Points, in no order, along strands that fork, close into loops and pass close to each other.
(in the rows, 128 means zero)
Two points are linked if the straight distance between their rows is under 109. Some points are linked to none.
pozu: 76 150 122 156 134 107 96 176 156 119 141 101 70 78 130 88 139 128 140 175 131 92 133 122 185
mub: 61 135 104 143 122 108 127 174 172 148 183 116 127 64 117 86 126 184 187 185 107 155 178 176 179
rab: 150 82 137 106 114 138 124 92 118 125 102 138 75 108 120 121 174 159 138 102 93 70 171 111 146
mabu: 187 137 98 155 101 107 83 162 97 163 157 106 139 89 152 168 121 127 166 200 135 145 222 153 131
karo: 175 144 146 128 101 117 144 151 65 111 160 121 142 119 128 164 117 84 124 104 152 170 159 124 82
bon: 161 93 115 165 121 103 84 153 114 176 166 111 125 66 157 164 143 125 161 204 121 154 193 137 159
miza: 142 148 145 198 141 182 89 161 149 88 147 102 128 169 110 123 115 102 91 137 166 140 104 100 83
pab: 105 103 139 106 139 125 155 137 118 125 119 108 141 107 122 115 173 165 188 153 96 103 165 150 115
Pubik: 148 138 96 146 92 87 130 142 78 129 141 161 131 106 167 183 100 110 125 153 181 146 169 163 81
rof: 129 143 134 118 122 106 112 76 116 164 74 155 71 124 128 171 164 123 117 122 115 126 111 87 134
Samer: 145 143 145 146 111 114 145 69 105 128 101 128 67 166 140 170 144 98 87 108 125 133 96 78 128
leg: 135 149 141 95 81 131 153 97 137 149 97 188 76 166 136 170 109 126 81 88 147 76 113 103 124
gan: 73 105 133 170 155 202 94 104 146 86 123 108 149 140 121 43 118 101 144 147 91 104 51 136 160
gafu: 86 116 128 117 143 139 98 112 186 105 152 117 110 135 97 97 134 172 168 114 74 121 97 126 91
kopov: 100 85 87 138 135 132 125 161 123 155 138 125 130 72 101 163 146 149 151 174 120 137 203 174 135
doki: 110 124 129 157 172 154 109 180 167 117 181 95 171 122 98 74 98 116 104 138 130 137 83 120 186
bupe: 97 155 158 61 127 94 169 111 160 144 104 144 132 144 127 153 136 201 167 103 81 114 122 166 114
Sur: 117 112 109 137 92 152 131 175 135 114 215 107 163 109 105 152 103 102 115 157 170 178 120 113 148
fibon: 173 130 123 169 112 132 94 106 129 119 117 116 95 149 106 128 133 83 92 139 116 119 75 76 105
Desa: 109 128 148 112 143 152 117 143 153 109 133 108 174 117 63 129 134 137 158 144 82 164 92 153 126
Bemut: 117 124 139 115 134 145 148 49 154 139 69 180 135 181 138 132 113 137 86 37 155 138 94 123 156
kudi: 54 95 118 141 164 127 102 149 142 121 149 104 162 73 91 120 130 102 142 140 164 162 105 144 108
kaz: 148 153 110 148 112 114 81 173 102 118 150 104 94 85 156 143 121 91 164 202 158 138 154 120 137
Sobis: 141 138 154 103 106 80 141 84 109 186 59 159 90 130 176 161 139 111 116 99 115 101 127 113 136
veb: 128 132 169 104 155 128 142 130 150 138 140 149 112 148 151 143 132 134 148 128 128 141 124 130 98
bukud: 132 90 114 154 90 127 128 176 124 109 192 120 147 72 114 137 129 111 121 177 158 180 176 120 158
Banab: 119 121 97 120 166 181 126 141 113 115 111 97 145 192 106 96 117 118 99 97 161 98 106 102 126
kivob: 109 162 144 67 125 127 145 128 177 97 113 138 148 149 100 130 136 180 184 96 85 127 101 155 108
kes: 142 116 139 172 160 211 121 33 155 138 108 103 144 181 70 118 138 174 88 106 124 145 57 119 143
rapos: 167 184 111 141 80 113 112 145 71 116 125 162 131 134 151 172 84 100 113 147 178 162 118 167 65
dinuk: 186 124 127 214 118 175 109 81 135 89 106 106 137 145 109 126 104 101 80 110 198 141 73 84 116
sudub: 190 166 82 148 74 131 84 148 80 84 128 132 122 116 136 116 96 105 120 152 122 119 126 123 58
kad: 190 164 99 207 99 161 86 74 134 112 105 119 137 196 143 158 98 123 75 98 146 138 76 107 76
Gegeg: 112 153 208 57 107 102 155 118 154 147 98 160 155 139 175 152 101 114 97 84 133 128 136 170 193
gavod: 114 155 178 78 135 106 165 120 171 128 106 168 155 196 136 146 121 159 88 63 99 108 89 146 168
zib: 119 103 123 117 110 180 122 156 128 137 154 122 148 131 117 98 104 97 132 193 164 129 106 112 123
Zisev: 79 121 112 121 127 140 124 142 128 78 152 77 98 119 131 39 164 146 159 141 85 91 116 131 174
mizu: 101 83 89 155 93 139 144 164 152 139 205 127 146 99 151 179 137 111 140 188 151 198 175 131 169
rabok: 112 122 163 87 165 168 129 104 148 143 122 162 135 145 77 132 142 154 130 113 107 144 67 135 119
Meboz: 135 93 111 101 127 72 147 145 137 170 186 148 157 88 151 195 146 174 156 156 150 170 178 149 149
Monet: 101 140 128 68 157 79 158 135 102 145 102 169 128 126 155 148 114 107 131 94 135 115 118 155 175
Kitu: 167 110 119 126 109 111 159 156 130 142 184 154 162 128 149 156 112 132 144 161 171 183 179 117 92
Ros: 140 138 116 139 119 169 96 182 116 96 181 120 145 112 97 157 89 90 126 131 164 166 118 107 139
nor: 119 108 144 113 143 163 151 89 140 101 104 134 123 168 90 132 146 132 106 72 142 116 113 98 113
Seb: 140 112 136 145 144 126 138 95 114 106 98 122 70 121 123 125 166 140 141 128 108 100 189 117 121
Rak: 140 101 143 146 120 120 131 170 138 101 157 116 131 91 110 95 129 73 143 181 111 103 113 111 168
nugam: 142 162 133 199 135 143 66 168 129 102 142 118 74 136 135 101 133 100 109 179 120 138 138 105 111
kirar: 108 119 163 177 124 149 136 102 169 82 126 123 86 157 98 89 181 132 114 155 101 104 125 102 127
Nuso: 189 187 86 132 83 74 121 146 84 154 101 131 144 116 187 205 131 122 156 159 165 164 209 173 125
kor: 179 148 90 182 104 147 149 34 138 109 134 150 99 210 124 124 125 83 98 106 143 158 113 79 122
Dod: 128 142 135 120 171 123 152 148 77 167 119 87 101 115 131 147 136 119 143 136 101 110 185 115 95
vemo: 96 115 98 76 151 142 143 140 146 124 131 91 145 159 113 120 136 146 124 100 151 90 119 108 129
sab: 110 138 178 107 150 122 148 74 164 123 62 187 165 176 134 105 104 151 108 69 154 157 87 162 126
meti: 159 186 143 125 64 102 140 108 95 152 99 173 89 181 182 151 88 133 57 72 97 87 128 135 146
dob: 87 127 145 99 127 184 134 91 136 131 103 131 120 155 70 126 144 171 125 128 50 112 63 136 108
ral: 138 103 117 198 112 171 110 102 167 114 155 136 99 159 110 83 102 67 100 135 106 100 113 52 126
nura: 123 122 135 71 121 136 152 102 152 64 116 115 167 121 60 90 124 166 177 118 114 148 51 154 103
zanem: 102 129 101 157 125 134 126 39 161 151 62 183 107 209 127 130 143 124 68 40 148 152 116 99 142
Kose: 136 100 110 87 139 117 108 164 129 170 141 134 177 144 156 164 129 109 116 102 146 158 130 127 105
Nazok: 84 91 101 107 134 118 139 183 143 81 184 80 168 88 134 71 144 147 165 169 119 121 137 152 189
Velug: 66 93 91 100 147 126 140 132 134 118 151 115 177 89 116 115 119 110 172 134 125 150 87 156 115
bana: 151 114 136 161 126 155 137 113 137 106 149 128 85 138 121 89 116 75 124 141 73 72 139 77 112
Revut: 91 108 159 141 170 161 96 134 127 93 134 108 142 127 124 55 152 127 121 143 87 135 76 138 150
Gagi: 159 111 161 110 141 110 128 122 110 178 109 154 93 115 158 172 132 178 147 91 117 72 194 169 128
zesum: 56 128 146 150 139 157 99 128 172 98 181 70 158 98 90 65 100 157 146 97 83 142 65 135 142
kezok: 114 106 137 108 148 142 171 143 83 151 189 104 150 90 102 140 141 150 141 180 132 170 173 145 156
vup: 118 106 110 92 162 83 175 162 139 126 138 141 172 145 117 153 156 142 122 141 134 101 126 148 137
sudud: 176 149 129 127 94 111 128 136 84 124 61 175 140 166 172 154 118 86 65 116 138 106 118 150 80
taz: 89 148 121 148 151 116 119 169 160 134 174 85 90 65 127 92 153 159 176 165 127 133 176 132 187
fam: 83 105 134 154 170 137 122 145 127 109 137 114 143 105 71 143 138 115 111 124 149 138 85 112 106
bago: 185 171 93 132 100 149 53 133 115 114 139 122 109 163 118 131 113 132 83 107 129 159 98 91 77
pavap: 126 97 148 113 92 137 108 148 129 143 166 104 109 56 127 103 129 139 178 167 137 82 169 124 163
pude: 126 109 165 130 134 135 101 171 126 101 136 130 131 113 90 108 154 140 105 143 128 153 171 125 127
bif: 137 136 160 118 102 110 182 96 162 127 101 187 82 138 120 155 138 129 121 102 117 88 133 104 123
beb: 155 114 127 135 127 108 152 122 109 180 139 136 116 69 146 163 111 158 198 133 155 109 225 169 131
Pekup: 108 115 124 178 178 192 112 79 170 111 134 125 143 159 114 59 93 112 138 134 117 126 44 112 147
ror: 146 109 125 128 134 95 138 119 79 117 88 159 103 98 166 142 141 88 126 107 145 99 154 130 113
Fefam: 113 126 147 112 146 76 187 133 120 165 119 161 168 90 156 205 150 155 156 117 134 151 206 202 154
fur: 88 90 132 113 127 114 138 119 136 146 146 68 149 67 142 121 165 152 185 172 96 131 166 158 144
Dama: 62 83 96 140 113 149 141 152 160 135 196 124 150 60 131 129 145 126 155 193 115 203 168 134 178
sasi: 79 171 145 134 135 138 121 176 162 124 152 111 154 81 93 45 121 115 150 191 85 154 100 155 185
Nopop: 177 136 129 133 97 155 147 93 125 92 89 176 98 183 123 151 157 96 96 76 115 105 130 94 148
Pur: 141 117 146 178 118 126 73 189 127 152 171 99 113 55 148 143 151 116 161 205 126 155 193 145 216
tep: 129 107 128 169 111 215 143 44 180 151 119 147 122 209 82 114 149 144 114 90 95 124 112 83 144
luraf: 116 137 141 190 140 189 146 102 146 93 140 100 87 159 102 79 136 118 86 129 123 114 99 92 147
vodo: 183 224 165 104 64 60 128 134 88 148 101 154 105 157 212 144 94 124 64 104 112 106 137 152 136
ful: 145 128 116 142 121 134 145 102 89 114 72 189 118 168 159 130 120 71 83 112 122 113 108 138 91
dekik: 119 128 146 110 155 123 161 129 86 151 106 87 110 109 134 160 148 149 174 138 97 94 190 165 118
Vud: 154 132 76 218 98 170 71 93 136 113 131 142 110 181 146 123 107 108 73 115 129 132 100 76 83
ruka: 68 124 117 104 128 152 141 156 118 75 148 109 149 134 104 43 134 162 174 136 80 125 121 163 153
Gife: 124 133 138 193 161 200 131 110 143 109 133 90 143 157 108 70 102 107 111 139 147 114 69 101 131
pupok: 130 131 152 176 95 113 108 180 111 148 172 80 116 56 180 118 141 103 161 204 143 114 165 137 206
Nibon: 184 185 173 98 85 69 147 132 118 191 121 124 96 121 188 200 121 145 144 135 146 100 172 147 132
Nas: 162 84 164 94 131 128 105 103 94 150 106 133 99 91 139 141 154 182 157 131 124 79 177 146 128
Maf: 179 186 110 131 72 117 107 156 95 86 113 162 109 123 117 163 105 103 122 158 139 127 108 161 63
zed: 186 169 79 174 86 174 42 123 102 96 117 96 140 153 110 111 82 112 95 104 149 131 79 90 91
nebop: 139 125 99 134 136 118 64 135 122 107 125 127 65 118 128 128 164 123 125 134 137 110 107 97 135
vot: 155 187 172 138 106 103 123 92 136 142 96 168 119 189 160 148 83 125 35 40 139 145 94 131 161
Rubo: 113 143 139 124 124 115 120 127 114 156 60 139 85 145 159 153 166 138 87 108 142 119 172 124 97
dag: 160 163 126 115 98 135 77 157 102 125 148 135 91 109 142 120 130 131 119 144 158 145 170 97 92
Duk: 94 105 129 128 154 147 154 185 115 125 213 109 133 130 99 149 131 150 127 138 129 166 173 144 133
giku: 130 110 150 123 131 167 110 122 162 121 124 143 117 133 80 161 125 126 129 124 106 102 67 103 128
nikab: 178 154 127 132 148 69 102 117 95 161 124 149 75 79 127 158 131 140 131 110 126 117 166 114 105
lifo: 157 114 111 103 161 77 118 140 88 173 174 137 95 89 140 147 112 148 142 134 138 135 153 127 118
Mari: 52 122 88 109 110 118 136 171 147 101 181 67 179 92 103 69 129 175 157 172 95 150 109 150 194
Zesis: 188 191 142 103 92 76 144 148 62 147 110 142 124 120 153 188 105 106 112 100 135 138 173 149 124
kapi: 106 120 86 134 141 162 145 61 152 76 91 139 120 184 98 83 155 147 138 92 43 125 95 127 127
Fupan: 35 162 131 138 100 117 147 186 145 103 165 70 184 90 120 48 133 156 161 123 99 139 88 162 193
kuris: 184 161 123 150 103 141 89 110 128 106 129 149 132 178 141 147 103 125 89 102 152 140 90 111 62
Dava: 117 114 96 104 138 94 159 159 121 180 144 153 176 134 157 181 121 129 103 129 166 178 154 157 133
fupup: 68 132 127 100 154 136 115 112 154 144 110 100 72 102 130 86 146 133 171 155 122 132 114 99 130
nazo: 126 124 155 86 137 125 161 122 153 121 65 174 162 160 115 132 126 136 103 99 165 139 106 160 115
Vit: 100 135 107 80 138 129 170 84 167 122 77 167 134 188 120 92 132 154 102 68 93 93 102 132 120
lezug: 124 117 140 109 124 108 177 150 94 136 142 150 134 115 118 169 123 124 138 133 150 129 186 149 117
betun: 66 116 98 101 153 154 133 174 169 125 181 95 161 147 88 135 115 145 163 152 146 122 84 136 160
zole: 122 120 118 115 150 137 84 179 135 146 162 142 111 124 134 127 149 163 173 158 142 117 184 130 129
bizof: 120 103 121 122 167 118 117 162 132 122 174 104 140 132 110 85 111 109 144 122 119 146 127 109 127
nepa: 144 138 94 156 94 150 124 78 101 114 103 164 79 151 167 137 128 82 102 103 116 113 140 95 82
nepe: 73 114 106 128 138 143 107 197 142 138 186 116 152 73 126 109 136 119 143 179 142 177 128 127 177
Bezo: 136 156 203 99 86 101 145 117 134 143 94 174 116 135 154 170 84 115 72 82 139 106 137 140 178
mege: 146 161 109 132 94 101 118 121 85 140 119 87 113 115 133 164 114 82 108 125 149 124 128 91 60
kulad: 95 115 150 64 114 92 155 131 156 126 108 131 195 119 124 146 142 157 186 123 119 181 122 165 116
sukir: 166 142 154 118 132 139 110 125 127 140 120 128 111 148 100 176 137 107 104 131 131 122 74 99 115
kedo: 154 200 126 144 102 143 145 57 110 143 84 171 80 219 154 135 116 113 57 73 132 174 113 105 130
novus: 183 174 115 175 83 135 139 63 131 124 131 154 83 216 152 140 143 116 78 87 114 164 116 72 107
zif: 101 119 137 103 140 167 184 159 144 142 157 115 173 147 99 115 111 134 145 152 136 122 137 138 96
lemub: 117 143 114 98 148 84 145 142 107 170 74 122 132 118 171 161 147 148 151 112 159 119 206 145 167
tud: 139 125 146 84 143 109 141 110 112 176 117 168 139 109 173 141 127 183 187 108 117 104 188 186 160
Foga: 155 146 103 166 120 117 117 165 122 122 130 85 133 117 108 129 104 60 108 138 141 128 132 90 74
vuz: 109 106 120 132 158 155 112 118 164 141 117 88 159 121 71 57 100 152 143 118 114 124 101 103 116
buzal: 159 135 151 120 120 116 174 147 101 120 150 136 147 140 118 168 96 99 92 73 163 128 127 124 105
zavu: 124 81 136 127 168 102 116 134 155 112 106 120 122 148 128 99 175 163 107 137 113 108 93 101 119
goda: 131 165 166 123 84 114 150 104 141 148 91 191 68 164 173 165 79 120 41 87 136 79 107 138 164
daf: 107 104 132 58 153 118 129 140 153 161 97 129 189 126 122 143 150 143 148 117 141 198 144 145 133
tonam: 116 150 172 77 121 79 198 127 163 156 111 137 128 118 146 161 140 152 154 117 116 109 154 161 138
tuvop: 148 91 123 150 139 127 93 139 60 104 157 162 119 101 153 152 120 118 120 145 138 120 151 155 103
Gaf: 88 138 131 84 149 118 109 136 143 127 131 83 123 105 109 75 168 191 196 183 65 143 121 147 127
minu: 80 148 166 146 156 140 110 158 166 120 132 92 129 72 93 92 142 128 172 172 78 126 114 140 157
Met: 108 135 145 126 179 142 98 155 141 129 144 123 114 100 115 103 161 163 168 175 64 129 123 138 142
Ledi: 133 133 137 165 120 125 108 164 107 93 166 75 92 85 115 117 135 121 106 139 137 106 135 84 133
rafi: 59 125 142 126 137 174 125 109 124 109 113 121 114 102 82 114 148 157 132 157 52 109 88 152 112
maro: 87 117 110 122 156 117 123 180 161 118 162 96 131 113 125 107 170 181 184 166 146 131 190 129 163
vevu: 112 89 127 141 166 99 125 137 101 146 161 142 102 71 121 116 131 141 153 159 119 128 142 137 121
sepud: 94 99 135 129 160 144 137 113 128 82 127 88 143 124 71 110 129 143 120 115 161 142 59 126 129
sudo: 168 179 154 114 100 54 170 146 99 172 123 140 114 102 167 199 86 124 136 102 145 118 218 153 149
namo: 154 158 109 104 71 98 120 116 65 123 90 96 131 136 195 158 131 88 112 99 148 125 124 111 80
Robi: 178 192 156 132 89 129 115 75 121 137 71 178 114 191 168 124 85 99 61 67 119 167 112 119 123
tibe: 179 133 164 165 137 158 160 73 151 129 102 160 160 175 124 150 87 117 97 64 164 110 89 115 121
fim: 146 150 188 94 116 74 158 114 150 157 124 149 112 123 188 187 133 155 148 127 135 84 150 149 154
tuno: 175 127 153 143 166 175 143 80 154 100 99 107 189 163 121 124 102 113 119 75 175 116 71 105 138
moval: 171 183 147 122 106 84 110 134 119 117 109 174 135 177 162 175 104 109 58 53 140 125 85 134 128
vegen: 174 119 94 147 96 118 96 139 82 118 139 123 101 120 134 85 104 112 91 150 120 97 135 90 89
zemon: 130 93 138 160 189 136 113 120 133 101 105 122 141 169 119 92 155 114 105 126 105 131 83 123 144
Vereb: 190 127 120 154 97 69 94 118 91 154 113 114 76 95 172 174 124 151 147 171 155 93 157 140 97
vubak: 184 144 128 107 117 106 129 135 124 130 116 144 111 173 163 133 119 111 116 101 149 103 129 108 112
tizek: 97 92 105 88 136 138 114 124 134 128 108 139 108 95 110 139 156 134 149 129 87 70 107 131 130
rin: 113 141 133 86 116 72 147 147 118 145 116 166 120 147 188 172 108 93 107 79 155 108 132 149 147
Bukun: 155 148 93 197 99 164 78 128 118 117 121 132 96 157 121 134 103 94 70 142 95 112 87 97 110
darar: 140 90 155 105 139 137 123 111 154 119 80 170 147 146 114 97 162 148 100 115 164 154 101 138 103
peda: 128 89 110 137 163 80 124 126 124 188 173 112 120 78 165 197 145 170 189 148 134 151 177 145 137
sisup: 119 116 109 135 132 163 106 114 102 134 121 107 125 175 145 128 112 95 90 102 163 103 87 95 100
kada: 157 141 127 180 152 202 128 52 154 146 103 130 142 188 96 135 122 154 85 74 121 128 100 85 132
gabut: 177 112 138 154 100 87 81 95 115 147 80 132 81 93 180 163 144 132 135 139 138 90 150 105 88
Vedok: 115 108 127 126 130 200 127 124 145 146 136 143 110 140 112 104 102 109 119 159 153 100 109 101 88
bulum: 184 154 102 90 75 104 94 135 72 138 119 141 114 103 155 137 124 121 124 134 147 139 173 126 84
bebu: 119 116 128 93 163 162 166 109 150 124 97 142 191 160 92 105 105 134 144 110 158 140 84 163 122
Ruf: 144 114 144 144 176 193 137 99 153 108 122 123 201 153 100 128 107 118 146 112 139 128 73 129 113
boro: 99 115 87 57 119 109 193 143 139 184 133 142 166 128 165 162 135 135 146 148 169 167 153 134 134
Karof: 113 135 126 160 163 146 101 132 110 152 135 107 62 112 146 96 135 137 128 151 86 102 145 96 103
dageb: 95 111 113 133 153 158 166 85 145 87 111 109 159 172 63 98 113 164 118 102 131 107 42 134 132
noz: 163 134 153 127 98 64 124 85 101 174 63 136 94 106 202 147 134 135 124 111 145 85 163 134 117
mos: 135 149 167 197 80 123 79 184 99 111 174 98 105 53 172 107 130 100 114 162 121 106 149 137 180
sov: 134 73 111 127 147 93 163 160 133 102 159 110 159 114 124 122 152 134 128 176 139 104 120 141 134
magos: 46 171 122 147 105 130 119 158 172 95 152 78 150 86 93 42 118 169 147 104 66 127 70 158 169
tos: 186 169 112 130 119 125 135 154 91 142 138 147 152 163 128 150 86 83 112 164 178 166 100 128 62
mubig: 85 144 128 70 151 127 194 153 142 139 78 110 196 181 112 135 143 143 142 107 110 116 123 160 117
Vos: 111 117 140 77 134 129 132 143 97 169 78 132 124 120 159 148 156 141 128 114 158 112 173 139 114
fezut: 151 123 114 143 155 88 121 111 77 137 92 164 98 83 163 147 117 113 160 116 147 113 212 166 112
belip: 193 146 110 133 116 81 101 139 98 178 126 147 124 93 173 196 141 138 165 162 159 158 211 159 124
rulon: 141 98 162 108 151 157 126 151 144 104 119 158 158 138 94 113 151 153 108 158 145 158 117 143 124
bifo: 183 110 127 151 104 116 108 114 112 127 143 147 61 119 146 78 122 108 114 140 91 97 136 90 103
tibes: 102 110 161 161 142 148 123 120 157 92 122 80 156 117 64 29 124 133 107 97 104 124 98 104 123
vona: 168 127 126 132 74 114 115 164 90 105 191 111 137 85 154 146 113 98 125 145 140 152 144 132 91
fefe: 133 140 137 165 144 148 107 171 119 101 137 120 122 168 144 123 129 98 115 166 142 127 129 120 108
sos: 95 163 208 86 127 78 164 139 161 124 104 139 170 157 154 143 115 140 72 99 106 107 120 176 183
sama: 178 223 132 97 79 105 143 142 75 140 83 137 103 162 179 165 104 102 81 105 120 145 127 153 135
gaz: 99 116 114 58 151 116 154 116 113 152 120 158 155 131 125 128 125 134 144 86 116 129 110 150 124
vupev: 109 122 147 77 146 98 158 122 140 157 145 171 152 81 165 159 127 170 185 98 117 155 195 191 135
mut: 146 94 93 123 120 79 191 114 140 163 160 158 135 107 160 225 152 148 150 156 146 183 184 152 157
nozad: 107 122 133 102 102 171 132 95 168 46 115 108 150 140 85 60 116 163 197 121 101 139 59 140 121
sumev: 148 117 112 127 151 155 139 171 85 136 153 149 170 147 114 126 96 102 114 136 162 156 142 145 111
neguv: 126 120 106 169 143 132 129 81 113 117 105 159 77 133 138 142 160 98 119 106 81 101 149 91 115
giz: 117 130 146 108 171 116 165 147 123 123 183 100 133 82 106 95 145 132 150 189 119 163 134 152 164
puf: 141 150 127 173 141 167 152 49 115 116 112 135 84 186 122 125 133 78 106 123 136 140 95 77 123
vid: 88 102 121 110 120 158 177 162 116 126 150 101 145 108 95 104 107 115 139 181 163 119 150 133 131
Zira: 80 128 103 51 138 120 205 138 145 156 108 124 192 163 134 138 135 149 156 153 148 144 120 166 133
vod: 178 132 124 135 60 107 125 151 108 130 198 116 163 105 171 174 124 115 132 168 152 193 173 131 100
bub: 111 121 115 166 166 194 166 60 149 108 111 103 131 165 57 86 132 167 98 109 111 126 64 126 125
dipa: 147 120 106 151 150 116 102 138 88 115 118 173 106 113 143 134 117 100 127 113 126 94 134 138 92
zon: 155 122 144 115 137 149 92 167 120 111 146 141 101 114 114 96 127 143 102 126 164 163 151 106 105
Dabi: 115 131 146 144 118 193 132 69 176 65 116 101 166 143 55 73 111 155 172 107 96 126 59 128 150
Dobi: 125 103 102 122 147 138 161 82 156 100 81 169 136 169 103 80 144 131 136 94 80 92 123 121 130
gul: 146 149 134 117 89 82 119 119 66 155 75 128 135 147 191 165 129 103 78 108 112 120 131 140 89
Mivo: 93 102 137 115 116 142 121 162 133 86 171 85 134 106 161 53 154 141 142 159 125 97 132 126 170
Biv: 92 147 134 100 163 130 168 164 153 115 137 114 147 116 79 66 144 127 160 197 119 165 106 148 168
Basim: 147 129 95 162 120 152 109 72 144 144 75 145 116 202 133 144 129 103 48 77 168 144 114 87 115
Gerum: 126 105 137 105 147 95 156 128 140 124 105 142 152 156 121 136 176 147 123 133 107 82 98 145 119
pirir: 155 105 118 162 98 178 114 69 153 111 89 166 110 172 97 126 153 87 83 66 102 137 122 72 130
kezip: 107 141 126 83 138 98 148 98 162 158 56 158 117 147 136 116 136 142 113 88 74 91 129 126 142
lofol: 100 92 149 155 158 109 130 118 166 79 135 127 104 120 124 101 170 153 131 131 107 88 119 113 114
fived: 129 134 94 108 116 73 134 165 90 158 127 170 148 144 185 180 101 108 107 124 177 134 148 158 118
Tuvi: 163 151 157 138 148 128 161 131 117 123 105 144 184 175 131 144 80 106 88 54 170 129 110 121 112
Zat: 158 132 123 139 109 68 171 126 92 186 121 121 125 78 140 196 93 133 164 110 173 127 215 157 126
pelam: 131 113 117 118 164 92 139 108 142 148 76 177 99 131 146 126 157 165 143 108 77 69 154 150 128
kidaf: 93 117 122 122 137 137 131 132 165 131 109 150 121 143 109 86 106 110 134 138 163 109 95 103 93
Zuvov: 144 103 124 49 144 115 126 160 144 169 146 146 179 142 139 121 119 119 143 109 159 188 143 100 123
voro: 212 158 128 132 134 59 103 105 77 164 128 101 80 87 159 152 134 165 146 136 162 129 167 149 100
pobo: 88 114 111 57 114 118 167 120 156 109 131 96 199 137 86 117 136 176 182 117 131 170 79 158 109
sef: 140 123 142 166 151 117 101 201 141 118 174 135 144 108 110 78 118 102 108 157 109 112 102 110 177
kemi: 134 129 128 164 147 125 101 142 141 142 114 123 118 106 97 124 106 58 108 142 110 124 95 78 96
misor: 135 96 125 139 96 165 144 35 166 130 99 138 133 169 110 107 158 106 120 89 89 134 123 65 141
Kegi: 108 124 111 134 141 135 114 187 92 137 187 94 106 117 119 154 125 109 118 144 126 152 171 125 129
ked: 116 136 123 155 145 127 125 160 67 156 152 73 104 94 132 152 123 121 129 144 134 142 207 140 106
sikun: 96 89 123 109 145 100 124 145 155 145 165 76 163 61 136 153 173 158 195 160 110 188 190 140 156
Git: 84 135 114 100 160 156 128 147 159 98 158 110 112 139 97 110 127 161 158 124 144 96 96 99 147
Balak: 51 139 115 139 143 146 110 153 163 114 126 109 75 112 118 104 140 128 148 150 130 105 110 110 142
Dav: 144 131 107 98 129 91 131 130 118 196 104 131 141 106 179 190 162 133 168 139 157 156 215 159 152
gumu: 178 131 121 153 127 160 101 154 113 91 187 102 141 140 111 132 64 84 111 115 177 140 89 105 117
remog: 70 108 125 81 140 141 130 84 165 138 102 123 113 122 97 94 130 128 152 117 144 131 87 101 114
Beron: 80 131 121 132 165 162 118 152 170 107 163 76 189 122 80 56 85 134 150 122 105 131 82 131 145
zop: 150 84 116 149 151 102 91 123 109 173 165 111 134 42 135 171 137 149 193 165 126 132 174 155 175
Muzu: 128 145 157 180 90 154 90 171 114 123 145 124 88 76 156 81 118 97 106 166 115 81 130 109 164
kulos: 183 129 140 182 140 143 85 116 100 88 134 113 155 143 112 132 76 94 97 115 192 149 81 108 108
lifa: 130 104 84 136 147 133 129 77 122 119 94 150 89 158 133 79 164 115 122 111 75 104 142 83 143
zopi: 141 130 73 151 97 137 114 97 119 124 87 116 121 184 141 149 108 87 70 89 157 90 91 84 90
bodeg: 125 77 139 158 152 125 96 137 101 106 177 138 112 98 140 103 137 139 118 153 140 135 113 139 124
Naka: 125 91 140 111 133 119 153 142 139 98 146 95 159 104 93 99 156 116 147 163 123 100 91 127 174
Raz: 102 110 108 122 132 131 110 190 165 127 180 129 139 104 101 134 136 142 155 181 143 128 111 148 169
Gisin: 83 94 106 93 166 121 128 113 122 144 138 111 176 116 120 107 122 128 153 76 106 144 110 143 98
feri: 129 170 101 199 84 155 71 156 112 100 123 101 76 124 138 123 122 90 100 154 111 114 130 94 83
sev: 98 86 115 103 130 100 148 115 146 142 161 128 155 87 141 173 162 173 172 170 121 202 171 169 138
siv: 127 98 104 121 127 115 127 136 124 157 120 141 138 80 105 169 140 173 186 152 143 94 194 178 139
tema: 80 129 106 139 124 157 144 77 150 60 101 97 157 145 86 58 145 140 171 95 41 110 106 132 128

A piece is two or more points that can be reached from each other along the links. Count, over all rows, the pieces, the separate loops (a circle has one, a figure eight two, a Y none), the forks (points with three links) and the tips (points with one).
pieces | 7
loops | 1
forks | 18
tips | 30

How many points has the smallest loop of links through each point below? Write none if it is on no loop.
Meboz | none
lofol | 9
Git | none
Robi | none

Name the points in between on the shortest way along the links from the first point to the second, in order.
pelam; fibon | kezip, Vit, Dobi, lifa, neguv, nepa, ful, sudud, gul, namo, mege, Foga, kemi
mub; buzal | taz, pozu, Balak, Git, vemo, Banab, sisup, zopi, Basim, zanem, Bemut, sab, nazo, bebu, Ruf, tuno, tibe, Tuvi
rof; tuvop | Sobis, noz, gabut, Vereb, voro, nikab, lifo, vevu, bodeg
rapos; kada | Pubik, fived, rin, Monet, gaz, Gisin, Velug, kudi, fam, sepud, dageb, bub, kes
dob; zed | rabok, giku, sukir, fibon, Bukun, Vud, kad, kuris, bago
Mivo; Naka | Nazok, Mari, Fupan, magos, zesum, Beron, doki, sef, Rak
